A landscape with many peaks, sampled at points; each row gives a point and its height.
A climber steps from a point to the highest of its 2 nearest points, and stops where none of them is higher. Distance is the straight distance between rows; heights are no part of it.
deva: [ 95 181 132 148 188 153 168 162 156 123 120 143  97 115  97 114 152 148
 122 136  73  91  57 203 117 132 122 133 113 145 120]  h=436
dum: [115 129 133 175 172 121 104 117 123 135 121 117 138 151  88 100 129 149
 147 161 125  50  76 170 103 130 155 153 147 139  95]  h=282
mobe: [169 156  65 149  72 135 143  84 131  84 134  99  91 167 131 161 137 134
 138  76 141 168 112 101 114  88 159 152  96 168 175]  h=328
Ninon: [ 92  99 125  96 107 113 101 149 110 106  56 179 126  80 109 140 151 163
 137 133 183  94 114 189 160 119 151 165 120  75 119]  h=238
Nefe: [156 101 128  85  95 102  96 140  75 104 115 115 132 109 105 143  92 151
 158 136 162  96 135  97 129 193 151 156 163 145  89]  h=129
mefod: [129 130 167 121  97  80 146 134  65  94 145 148 136 129  71 125  75  80
 110 130 111 149 152 122 185 138 126 114 114 138 106]  h=92
tafo: [172 129 115 114 144 157 155 116 145  77 157  66 109 143 165 161  95 121
  98 147 171 142 110 141 103 156 180 153 148 113 150]  h=119
biv: [160 128 112 102 108 149  72  94 143  86 170 101 108 118 202 144  91  78
 136 158 128 203 138 109 132 123  77 118  89 156 170]  h=296
Resad: [109 153 131 147  86  98 148 122 100  99  75 174  58 116 123 116 141 111
 116 114  84 164 130 128 170 129 114 128  95 125 116]  h=410
taf: [139 112 108 119 150 115 146 178 135 142 173 121 192 144  94 125 100 155
 165 128 172  86 145 126 120 158 163 102 138 112 128]  h=66
Peka: [121 151 138 119 107 109 105 142  95 106 100 158 166  83  99 175  90 126
 124 162 149 159 127 128 161 140 124 117 100 105 129]  h=234
fini: [149  86 155 127  80 131  75 154  78 108  78 177 121 125 127 104 130 144
  85  95  99  97 170 112 168  69 145 149 111 111  90]  h=242
rudu: [173 128 160 120 186 121 119 136 149 151 160 126 141 132 177 136 101 116
 143 129 136 121 138  96  86 151 140 115 194 165 170]  h=419
tuze: [112 126 107  77  70  94  53  93  77 100 120 107 246 129 108 156  89 137
 141 139 141 117 129  99 137 138 130 148  95 118 125]  h=333
pum: [111 116 149 141 151 119 118 156 126 146  93 162 102 135 100  65 158 139
 150 107  94  41 171 114  97  85 125 135 125 168  90]  h=258
bave: [154 132 102 104 153  85  84 155 136 134 191 139 194 136 151 122  98 109
 193 136 134 126 126  89  88 160 112  93 102 151 166]  h=366
lodu: [128 120 145 126  77 117  97 101  64  56  52 188  59  95 158  93 144 141
 104 103 143 105 120 159 153 110 138 199  97 102 134]  h=430
bok: [ 81 165 148 172 117  90 142  95 117 120  90 113 120 110 168 100 160 135
 122 154  76 121 117 157  99 146  87 120 133 105 145]  h=446
fef: [137  89 129 105 167 120 127 110 151 126 139  97 150 200 103 137 146 169
 135 152 150 107 119 167  81 143 128  88 169 157 121]  h=413
Poma: [159 135  79 110 108 145 158 126 172 106 160  55 109 121 143 184 110 141
 133 124 159 155  95 123 124 112 169 123 107 112 166]  h=103
Sim: [137 149  99 118 103 125 115 148 118 149 138 124 101  99  92 164 140  69
 117 117 109 185 131 122 156 130 120 130  81 128 123]  h=210
Poti: [105  82 113 134 134 123 107 176 135 117  93 173 121 108 103 119 160 159
 144 116 156  68 115 211 189 157 161 150 159 102 136]  h=226
limif: [ 60  83 129 141 126 121 138 163 181 114  94 186 127  93 100  76 179 224
 147 108 151  50 162 155 164 133 109 119 138 112 121]  h=220
dela: [ 67 105 139 146 140 129 119  94 134 128  65 156 134  89  59 112 150 141
 120 160 172 114 139 133 128 106  83 114 109 116  72]  h=191
veni: [ 97 177 103 139  90  90 146 117 109  90  62 163  76  96 111 151 136 109
 152 129 148 158 107 137 166 118 138 123  74 112 153]  h=397
komon: [136 154 127 135  96 118  93 147  95 143 101 145  72 131 162 134 169 180
 117 111 114 106 140 142 102 167 130 181 180 135  93]  h=371
fazol: [122 120 125 164 112 130  86  66 110 120 120 128 154 164 120 133 113  79
 114 153  87 152  71 114 151  76 106 126  85 141  77]  h=526
Dus: [111  99 129 101 143 148 105 152 116 160 130 119 152 117  57 142 162 115
 103 133 156 114 193 127 130 114 116 130 101 122  90]  h=170
fube: [160 143  81 124  73 157 153  57 134  70 118 116 117 139 200 140 145 144
 114 152 151 170  86  84  95 102 120 131 102 120 142]  h=278
beko: [164 150  88  98  91 156 140  93 127  80 167 120 114 155 149 134 108 103
  75 143 162 184 158  77 150 124 149 190  88 156 132]  h=456
mar: [119 136  90 161  99 153 146 122 143 122  72 137 110  70 103 153 160  94
 150 108  90 117 114 113 121  56 145 120  65 120 125]  h=216
sug: [138  99 107  88 105  99  98 173  95 127  96 161 106  97  89 124 132 140
 181 122 170  69 183 123 119 160 150 148 133 142 110]  h=145
Guk: [139 138 103 136 133 141 103 158 121 138 133 121 132  56 108 186 116  99
 129 152 149 174 117 108 171 133 125 143  62  89 122]  h=222
kude: [158 185 103 157 111 168 148 131 175 116 133 104 110 105 103 148 131 148
 154  73  82 120 113 106 116  69 156 137 117 175 164]  h=69
godi: [133 142 104 135 145 169 163 121 168 110  94 112 135 120 170 173 149 111
  88 101  85 159 131  95 104  61 146 126  78 139 153]  h=245
kif: [125 165 158 172 153 143 125 135 140 160 145 127  91 101  94 111 144 105
 123 101  46 172  97 112 137 135  84  97  74 153 124]  h=217
goro: [146 164 106 168 104 148 151 114 161 121 135  62  91 100 136 143 127 140
 160 111 114 129  72 108 112  91 155 114 102 101 159]  h=88
zokeg: [143 130  88  88 118  98  60 125 111 117 170 107 243 124 143 132  67 120
 176 155 144 109 135  89 128 145 125 123 110 150 148]  h=350
Pefaf: [100 143 150 174 152 106 108 129  99 115  80 147 116 124 112  80 129 138
 151 145 124  46 123 138 125  96 159 160 134 149 102]  h=268
ganad: [ 99 153 144 164 104 109 114 168 123 131 102 186 107  75 192  84 149 191
 147 110 124  61 152 138 149 127 129 176 155 114 144]  h=454
kala: [139  97 111 132  98 135  80  85 111 117 127 140 120 127 107 150  97  81
 107 136 101 166  97  92 197 108 143 170  80 135  66]  h=568
Mosu: [165  59  97 127 170 129 118 140 181 150 159 125 172 207 169 117 107 146
 182 118 114 102 106 107  93 154 165  99 166 163 144]  h=391
ponas: [ 95 151 188 159 161 139 134 106 169 145 127  97 134 150  89  93 143 190
 100 110  82 132 151 119  80 134  80 104 135 113 115]  h=273
luk: [124 117 130 142 135 112 124 107 139 156 157 125 165 160  91  82 113 164
 184 144 189 110 130  96  75 104  74  52 114 119 117]  h=335
turip: [119 102 126  35  77 107  82  93 116 120 177  56 156 145 135 120  48 142
 118 136 100 173 167 108 162 161  96 138 116 152 142]  h=50
fivel: [136 143 162  83 138 138 137  95 123 185 171 129 135 211 136 132  92  74
  96 103 105 142 172  82 147  94 143 140 173 160 125]  h=342
Geb: [140 129 157 103 167 144 101 127 153 197 198 108 161 167 114 101 101 148
 182 129 162 123 134  76  99 113  82  72 128 159 123]  h=357
Sop: [107 121  96 126 184 168 174 146 174 158 118 135 151 115 142 171 187 111
 115 113 102 161  68 156  80 107 126  98 112 127 164]  h=221
Nuvo: [103  91 148 101 206 133 161 159 127 144 112 121 120 105  58 126 181 107
 127 125 174 100 179 178  79 164 112 114 144 150 127]  h=160
dimu: [109 107 146 116 159 151 115 179 117 162 117 137 127  95  86 102 168 127
 112 132 146  72 163 171 126  70 118 132 108  91  95]  h=164
magen: [135  99 132 123 148 118  90 138 107 128 128  92 160  82  96 153 116  90
 133 167 165 107 139 157 119 165 150 167 137 113 110]  h=143
gases: [149 153 165 166 115 132 137  89 119 114 147  68 101 134 184 116 103 140
  74 110 112 171 144  77 128 124 144 171 120 123 128]  h=559
zapu: [164 148 108 101 171 120 127 160 155 175 188 131 151 128 163 129 110 103
 185 119 170 124 137  92  86 184 169 149 169 139 158]  h=442
ton: [149  33 117 156 157 128 134 137 169 155 131 112 164 138 136 115 121 152
 158 118 120  92 126 104 117 178 169 120 186 143 119]  h=367
gutun: [153 108 111 160 118 147  71 118 115  81 115 106 108 103 138 147 125 133
  84 119 136 147 122 110 153 119 172 219  78 121 116]  h=639
lotoz: [135 118  92 142 118 106 106 177 105 120 149 168 174 133 119 122 111 142
 179 112 192  61 118 155 155 138 200 179 129  86 139]  h=376
Kovi: [118 135 180 143 134 120 116 128 121 191 171  94 101 124  77 117 144 116
  99 108 116 176 168 106 133 155  81 109 125 109 110]  h=79
Fesi: [ 86 113 107 102  89 140 125 120 108 135 120 115 134 140  50 144 164 159
 106 125 164 148 162 129 133 123 100 124  87  89  84]  h=178
mup: [ 99 163 116 167  85 100 141  77 110  89  74 111  99 128 156 116 152 165
 139 119  87 144  64 137  99 127 119 134 102 111 141]  h=420
vimul: [103 120 106 100  84  90  77 112  91 117 137 115 212 154  60 149 126 187
 154 137 167 123 148 114 113 167  97 127 108 120 115]  h=308
perup: [105 135 131 153  67  96  98  76  78 114  94 109 115 168 110 138 149 161
 128 128 116 162  84 131 114 147 109 136  97 106 113]  h=382
ser: [164 141 110 129 125 152 111 117 153 126 150  92 119 147 135 148  91 106
 129 131  88 178  85 102 152  67 108  89  61 155 150]  h=255
Faris: [139 132 154  69 119 126 116 122 132 182 177  84  94 143 105 141  88  97
 113 114  93 203 163  98 162 158  99 120 133 126 133]  h=70
deze: [ 72 107 121 175 155 104 143 156 184 136 109 191 137  89 120  71 162 193
 180 122 108  56 135 129 134 174 108 122 143 142 125]  h=212
Lil: [155 155 137 122 139 151 109 144 127 166 155 112 114 109 177 127 150  98
  90 112 157 134 194 107 113 112 146 189 161 111 136]  h=483
nof: [143 127 144 114 183 141 155 141 133 141 109 104 148 134 139 189 131 116
  87 116 111 164 158 114 104 112 148 119 121 137 146]  h=261
retik: [116  64  95 142 128 163 128 127 179 111 143 133 181 162 113 157 133 151
 131 157 124 149  58 177 165 146 100  62 143  92 138]  h=196
fuvez: [114  99 109 118  75  97  90 101  98 114 121  95 163 154 128 167 139 157
 145 159 142 157 110 148 107 155  93 114 114  98 128]  h=337
varo: [143 121 103 165  71 138 108 129 130 102 132 152  78  88 150 111 158  93
 116  64  78 151 128  91 173  63 157 171  80 106 107]  h=228
gusa: [130 140 173 143 120 115 151  96 103 135 122 161 107 140 139  89 108  83
 117 150  59 136 107 121 138  99  84  82 150 150  75]  h=321
maseg: [109  95 114  77 116 147 140 124 155 190 165 136  90 174  80 144 173  93
  96  79  98 190 162 110 156 108 103 135 107 126  96]  h=188
bapog: [133 102 150  91 106  98 103 159  92 154 116 146  75 141  78  84 152 124
 157 103 140 100 211 141 120 145 119 120 144 149  97]  h=158
zovaz: [121 139 159 143 158 119 122 120 137 173 168  92 120 127  84 114 148 164
 140 145 161 145 131 133 112 175  68  85 165 114 118]  h=91
rugef: [144 132 137  82  96  85 119 117  78 152 178 113 157 162  85  97  84  90
 153 103 118 112 172  81 145 137 143 140 123 155  89]  h=315
pebim: [119 150 167 106 138 131 154 156  81 135 107 156 120 121  68 134 108  90
 100 141 113 134 164 138 169 108 117  97 100 148 105]  h=87
Nezi: [128 113 135 180 158 150 160 148 141  81 120 164 128  93 150 119 115 119
 100 136 141 109 125 187 197 159 175 148 157  85 170]  h=206
soro: [136 119 103 175 146 126  74 114 143 102 111  84 150 110 145 172 110 136
  99 148 111 158  84 121 147 120 148 158  89 131 117]  h=591
rap: [106 101 133 165 133  99 148 156 131  98  95 170 124 100 136 106  99 136
 166 128 166  62 126 166 209 175 176 134 174 113 162]  h=215
Zevan: [162 174 126 172 147 134 148  89 178  67 117 103  83 120 170 127 149  86
 129 107  89 170 106 120  55 120 147 127 112 161 188]  h=250
vos: [ 74 113 129 142 122 120 145 107 131 119  60 146 157 116  94 144 138 186
 134 160 147 130 106 148 128 111 118 104  87  89 107]  h=199
bav: [131 111  79 121 164  99 182 190 164 152 119 203  81 146 175 104 126 119
 186 114 133  90 120 115 116 167 173 108 125 131 151]  h=434
sivu: [159 101 104  60  59 130 140  64 152  82 202 105 105 148 182 107  60  81
 113 130 109 219 147  82 156 129 114 141 105 152 162]  h=298
vus: [151 141 136 118  76 159 147 108 100  75 103 169  97  97 163 129 140 134
  85 140 187 140 162  99 141 108 162 170 117  85 118]  h=253
nis: [132 139 129 167 122 148 100 108 150  91  92 141 141 112 154 150 110 172
 106 160  99 129  50 138 125 117 142 151 127 115 103]  h=534
seg: [161 143 154  97 116 102 115 140 104 128 119 111 111 124  94 151  79 144
 134 145 140 128 167 101 141 174 119 118 144 151 103]  h=112
Nonob: [ 91 106 111 138 131  91 125 136 141 121 114 153 127 130  60 125 152 182
 167 159 178 115 127 169 133 184 107 111 158 133 120]  h=187
logu: [133  85 152 138 198 119 129 142 113 154 146  84 139 102  82 124 141  83
 132 152 155 116 122 172  99 184 120 126 143 154 127]  h=151
pilad: [125 130 124 133 135 110 195 174 149 150 134 142 143 156 109  97 106 159
 184 136 164  75 112 126 139 131 171  77 158 106 157]  h=58
dorer: [124 157 162 135 162 144 160 205 102 121 108 141 124  85 102 148 113 134
  96 133 142 120 149 172 160 105 138 109 105 110 146]  h=81
fupa: [144 169  86 115 101 142 103 110 104  99 134 129 143 169 152 170 116 113
  82 161 156 147 107 116 147 103 133 188 105 147 123]  h=485
bon: [122 109 127 169 158 100 126 114 140 133 131 129 157 162  74  74 118 186
 170 147 173  69  98 129 105 118 117  91 129 134 101]  h=309
tis: [154 101 104 149 140 125  84 140 127 130 149 129 189 137 128 142  74 153
 161 151 182  81  81 116 163 129 188 170 137 117 107]  h=345
Kinu: [ 85  84 131 108 107 116 120 159 106 123  33 191 122  78 133 126 164 144
 111 122 145  92 173 158 143  95 120 128 110  94 112]  h=243
ronef: [149 122 130 104  97 131 117  84 137 108 176  72  97 191 182 119  82 113
 133  94  83 199 123 115 155  60 104  97  91 132 161]  h=272
makir: [127 149 160  90  75  86 134 121  82 108 134 116 119 145  87 137  92 128
 122 132 116 171 149 129 145 172 111  80 121 128 131]  h=99
gel: [129 180 138 154 123 123 139 164 102 133  97 179 113  98 184  92 149 129
 127 124 138  88 185 117 123  96 133 144 157 147 151]  h=473
fula: [126 147 133 130 173 121 182 139 158 115 105 159  77  82 167 136 138 106
 130 157 109 135 112 183 122 173 122 113 185 136 161]  h=182
rurel: [155  63 113 173 126 151 119 128 149 130 135 132 183 145 130 107  83 142
 161 137 139  76  87 126 178 161 177 117 171 112 122]  h=341
Zez: [ 83 119 131 121 127 105 170 126 159 135 113 133  85 113 101 122 140 156
 152 173 156 115  84 192 157 177 104  88 165  90 128]  h=172
bibe: [121 120 191 124 176 169 128  93 157 170 134  96 115 145 104 105 124 136
  97 111  56 139 129  97 102 113  87 106 130 163  89]  h=289
lesol: [127 138 140 138 202 161 141 163 146 173 124 164 158 130 113 123 137 164
 144 129 106  97 116 128 111 131 111 111 164 185 121]  h=168
gebu: [135 123 126 112 139 141 134 211 107 137 133 154 160 105 100 148 115 155
 133 129 166  88 167 138 152 113 161 119 131 119 132]  h=74
lovi: [147 164  92  65  84 176 128 119 117  84 168 162 140 109 140 129 157  89
  68 145 168 164 193  96 151 123 145 194  88 142 119]  h=441
sulig: [124 134 161 114 152 160 136 129 132 188 170 124 116 142  89 133 129  82
 110  85  90 212  95 116 145 114  65  71  73 175 130]  h=227
liru: [121 134 130 135 147 141 122  99 120 162 129  85 151 138 153 144 149  81
 119 148 110 150 100 135  95  85  91  99 108 112 127]  h=254
bifu: [140 164 145 191 201 141 134 149 118 121 143 125 144 118 165 129 140  92
 105 130 127 129  82 178 115 133 134 161 155 147 157]  h=508
bisu: [ 96 181 134 176 102 119 156 105 119 125 105 126 114 145 159 113 158 104
  95  96  46 150 131 118 110  80 124 145  91 109 120]  h=448
sebur: [ 84  96 143 140 121 119 144 161 129 134 112 143 110 120 104  88 170 250
 128  95 167  75 159 146 133 137 125 135 136  72 107]  h=233
Teli: [146 124 103  50  68 132 113  81 116  89 166 104 164 144 171 151  88  74
 112 154 122 203 154 100 137 111  92 111 108 128 146]  h=307
mev: [174 157  98 138 116 119 120  81 159  95 131  82  90 161 176 167 142 141
 127 102 113 192 103 111  78 126 143 128 118 156 185]  h=283
gasez: [163 170 160 193 153 127 118 109 114  90 155 110 132 115 167 112 121 106
  95 167 149 149 116 135 116 143 131 144 135 134 163]  h=553
zut: [ 94 149 121 155 159 148 161 116 159 140 109 110 148 101 127 130 178 108
 134 126  66 142  76 137  59 104  86  97  81 121 145]  h=235
Kegir: [114  77 156 120 110 114  91 158  97 117  59 174  95  98  95  68 152 154
 139 109 125  51 174 138 154  78 136 130 106 132  95]  h=249
Sar: [128 134 126 154  98 110  81 180 108 154 113 155 112 123 169 117 158 217
 148  87 118  79 154 109 121 131 148 163 158 124 123]  h=411
lipam: [143 106 130 134  77 153 105 144 108 123 132 168  96 133 157 118 140 131
  71  77  70 147 154 105 178  87 139 180 116 124  81]  h=236
zomi: [120  58 114 128 131 150 121 121 162 120 156 141 201 156 101 121 136 160
 164 157 165 122 115 161 139 165  84  53 159 108 119]  h=181
Nup: [101 154 118 149 127 143 160 134 134  85  84 155 131 125 158 130 141 179
 107 142  92  87  95 161 108 128 147 146 161 128 108]  h=490
rudim: [139 138 164  96 111 134 128  88 112 120 125 138 110 189 159 138 111  97
 119 140  70 159 126 122 113  84  95  78 146 148 105]  h=338
Besi: [155 183 146 128 127 147 139  92 149 173 180  86  75 151 165 120 106  79
  95  93 110 183 147  81 139 101 129 165 123 110 139]  h=529
Bug: [169 138 126  86 162 143 117 124 133 111 179  80 143 115 170 161 104  73
 110 146 139 186 131 130 110 140 100 125 114 141 172]  h=284
Dov: [160 135 165  89 153 137 123  87 130 154 128 122 141 206 157 123  86 119
 120 128 105 122 152  84  84  72 125  96 164 169 133]  h=361
tav: [123 117 150 139 150 117 132 117 107 198 139  85 160 133 131 112 137  90
 146 165 147 107 131 128  73 113  91 101 152 114 114]  h=277
fafu: [ 74 147 161 175 202 136 151 139 157 106 131 145 146 127  83 101 151 179
 116 129 100  98  82 198 127 161  89  94 130 151 134]  h=408
gev: [161  94 106 112 186 109 150 170 179 160 143 166 114 180 159 118 106 141
 187 123 125 120 107  96  75 174 170  78 136 149 132]  h=414
tomu: [130 128 139 103 111 117 111 100  80 171 170 113 155 146  99 117 115  75
 152 149 139 125 153 101 114 133  94 111 137 141  96]  h=299
zafuv: [156  97 130 125 151 145 130 147 138 124 143  73 107  96 139 155 106 111
 101 157 146 110 132 150 121 154 174 162 155 112 105]  h=133
depob: [133 119 103 112 116 143 129 151 150 189 167 105  85 128  74 152 169  75
 136  51  95 189 155 104 155 108 126 120  79 147 148]  h=197
gidet: [156 105 135 104 164 100  57 134 148 154 167 113 162 161 206 127  98 115
 192 138 138 127 144  84  77 139 110 102 151 179 172]  h=390
zasi: [142 153 184 125 162 150 142 125 124 156 115 117 100 103 131 119 123 103
 105 136  81 136 131 123 101 134 100 103 162 165 101]  h=304
voki: [143 142 118 147 156 124 147 193 152 140 109 191  99 111 185  81 127 143
 166 107 129  62 151 105 114 106 177 128 135 138 140]  h=453
Zame: [145 152 139  75 162 123 133 149 112 133 157  85 173 120 120 162 110  80
 107 130 144 133 170 121 100 142 136 119 128 137 147]  h=274
sen: [142 162 151 206 108 130 141  83 119  83 128 102 135 114 197 101 141 167
  91 138 138 137 110 112 104 130 148 176 125 102 133]  h=596
vaso: [108 118 128 142 105 105 152 117 117 127 124 124 148 102 137 132 111 137
 160 178 183  97  91 157 140 144 132 109 168  77 132]  h=157
zutin: [151 123 131  83  85 124 110 102 111 130 174  53 108 140 135 142  46 135
 106 126 119 188 123  87 167 158 105 126  99 115 126]  h=59
beni: [106 111 127 161 161 152 135 129 180 169 174  79 143 122 105 129 145 177
 108 147 125 147  83 153 120 138  76 101 128  90 109]  h=106
Les: [115 143 162 115 199 174 179 177 141 177 140 156 155 123 141 125 138 111
 123 112 139 117  67 172 116 147 118 103 182 170 159]  h=180
bufa: [122 123 112 122 143 138 150 148 138 125  97 125 121 164 119 158 152 175
 116 151 125 114 111 170 105 141 152 118 174 130 108]  h=452
sute: [ 88 137 146 160 139 114 152 135 160 156 125 127 131 154  96  91 172 220
 133  91 136 108 156 143  93 152 119 115 169 102 122]  h=252
Fupog: [119 126 155  95 138 145 124 121 141 189 128 147  58 155 121 132 171  67
 100  77  70 165 166 115 127 109 124 145 139 138  92]  h=179
kaz: [ 90 129 148 160 173 145 191 156 163  98 108 138 126 103 138 103 125 144
 105 126  88  75 103 205 179 153 164 123 154 101 160]  h=198
ruvob: [135 112 138 163 130 131 165 122 152 151 155 118 169 130 184 107 120 109
 143 158 153  99 101 156 128 136 138 103 203  79 159]  h=140
vut: [135 137 156  85 181 137 132 117 134 164 129 119 157 203 104 137 122 117
 140 132 133 117 135 124  61 108 102  78 164 171 143]  h=383
toti: [149 126  90 102 125 139 126 180 139 147 154 161 137 135 169 140 158 134
 143 113 184  97 164 144 110 152 172 176 200 110 140]  h=435
zalal: [135 105 182 114 146 122 121 126 121 177 130 141  79 157  76  86 162  97
 125  88 107 118 190 115 106 128 109 128 167 155  77]  h=169
ral: [136  75 112 121 109 127  64 123  98 123 132  94 122 121 116 161  96  99
  87 129 116 153 159  97 176 136 130 197  90 139  90]  h=604
kube: [141 178  91 133  95 145  99 134 102 131 128 133  98 141 153 163 139 155
  93 132 134 144 125 117 134 138 133 171 145 132 107]  h=437
kipa: [130 115 154 104 157 126 200 144 165 119 115 143 139 152 136 107 102 144
 162 160 140  85 112 160 127 142 146  48 194 132 153]  h=51
mesu: [164 122 123 111  84 125 154  80 151 106 174 115  80 155 173 143  89  86
 117 100  90 206 123  75 155 100 125 108 125 150 148]  h=285
kimam: [147 153  80 148 106 117 128 148  94 100 148 163 150 150 154 119 141 156
 148 133 204  84 126 133 119 148 188 190 181 110 148]  h=403
mumuf: [118 103 122 123 159 102 158 173 129 122  96 160 117  92 131 149 134 106
 141 149 151 105 162 178 128 172 133 119 176 146 155]  h=173
Pagap: [ 87 109 152 147 106  98 120 130 103  77  64 161  93  70 192  91 153 172
 121 112 143  67 132 162 149 126 153 181 139  84 142]  h=440
tadov: [137 165 120  81  70 130 132 108  78  83 106 156 152  96 124 149  99  95
 112 146 174 149 139 109 153 124 155 158 108  92 108]  h=244
vof: [ 98 107 122 140 102 119 152 103 134 121  66 141 128  89 111 165 154 124
 128 141  97 154 117 123 123 103 116  86  64 105 114]  h=208
bire: [123 193 129 161 170 161 154 157 152 112 128 127  93  92 150 127 153 106
 110 102  83 127  78 169  87 118 137 170 116 141 144]  h=466
vuk: [147 155  97 122  79 162 181 103 133  93  89 150  89 104 179 146 148 108
 101 155 142 156 116  83 121  87 135 120 115 111 108]  h=263
Linu: [138 139 158  66  97  88 122 101  97 153 204 106 167 219 126 105  59  91
 133 105 106 145 174  91 136 115 140 131 155 162 135]  h=329
rin: [135 141 140 144  77 117 107 113  78  73  86 212  54 106 139  99 130  99
 104 124 123 134 146 134 189 110 127 184 138 126 104]  h=422
modip: [140 137 100  82 125 159 113 135 145 167 188 101 117 168  95 146  99 102
 117 126  95 202  94 118 182  91  75 100  76 159 140]  h=239
furog: [ 88 136 153 132 187 139 193 144 150 141 118 162 130  99 156 106 144 100
 128 130  96  82  81 201 147 168 104 117 181 154 167]  h=189
vumi: [151 146  95  98 143 142 106 152 135 152 187 129 173 127 173 151 129  92
 119 130 175 129 183 114 109 159 163 201 172 141 167]  h=461
Mube: [ 80 152 141 191 117  81 121 102  79 125  78 124 139 119 123 111 163 108
 100 129  94 123 146 142 116 109 122 141 102 116 125]  h=464
rapov: [130 115  98  68  58 114  96  88  75 107 143  94 206 132 164 144 100 107
 110 142 139 137 155  93 124 137 115 161 122 126 140]  h=320
topad: [132 181 162 142 164 167 128 111 150 185 158  99  94 101 190 119 140  89
  96 122 116 155 129 102 107 106 127 159 149  97 129]  h=510
pofik: [128  96  85 126 170 184 175 135 172 137 128 131 162 162 118 163 157 123
 104 141 105 137  59 195 132 145 122  81 145 121 139]  h=209
tumot: [151 161  81 143  75 121 137  98 120  74  77 139 111 114  98 176 138 119
 175 101 147 147  84 118 133  88 170 140  83 140 164]  h=370
gefi: [ 94  96 114 168 179 107 141 152 169 127 129 188 137 113  68  82 148 164
 174 125 161  77 112 152 160 189  87  98 146 173 131]  h=201
lar: [107 138 162  91 146  86 162 153 112 137 107 129 118 112  83 134 134 119
 132 129 160 129 200 157 102 182 115  97 148 120 149]  h=167
Kagad: [146 135  80 171 124 148 146  94 159 137 115  99 134 107 140 150 166  64
 148  87  87 134 106 100  89  51 126 122  72 150 160]  h=230
rivi: [136 121 105  90  71 131 132  84  88  87 128  91 132 163 186 170 124 150
 121 147 156 163  90 127  94 127 118 111 138 100 142]  h=301
gep: [ 82 126 137  97  89 122 131 112 106 118  92 148 116 105  26 116 128 157
 140 157 193 116 154 141 154 135 111 117 103  87  73]  h=185
vuzo: [118 100 155 181 148 128 143 128 153 143 147  82 163 136 141 115 137 166
 116 144 109 111  83 167 117 148 133 104 164  76 129]  h=122

For each start below, name the point where the climber stops.
pilad => Mube
Fupog => Mube
goro => furog
kipa => gutun

Write out the way that a climber takes from each point below.
bapog => zalal > Fupog > maseg > depob > Sim > Guk > Peka > tadov > vus > vuk > fube > rivi > fuvez > perup > mup > bok > Mube
Kovi => zovaz > beni > vuzo > ruvob > vaso > Zez > Nonob > gefi > deze > limif > sebur > sute > ponas > bibe > zasi > gusa > rudim > Dov > vut > fef > bufa > Nup > nis > soro > gutun
tomu => rugef > Linu > fivel > Dov > vut > fef > bufa > Nup > nis > soro > gutun
dum => bon > luk > Geb > vut > fef > bufa > Nup > nis > soro > gutun
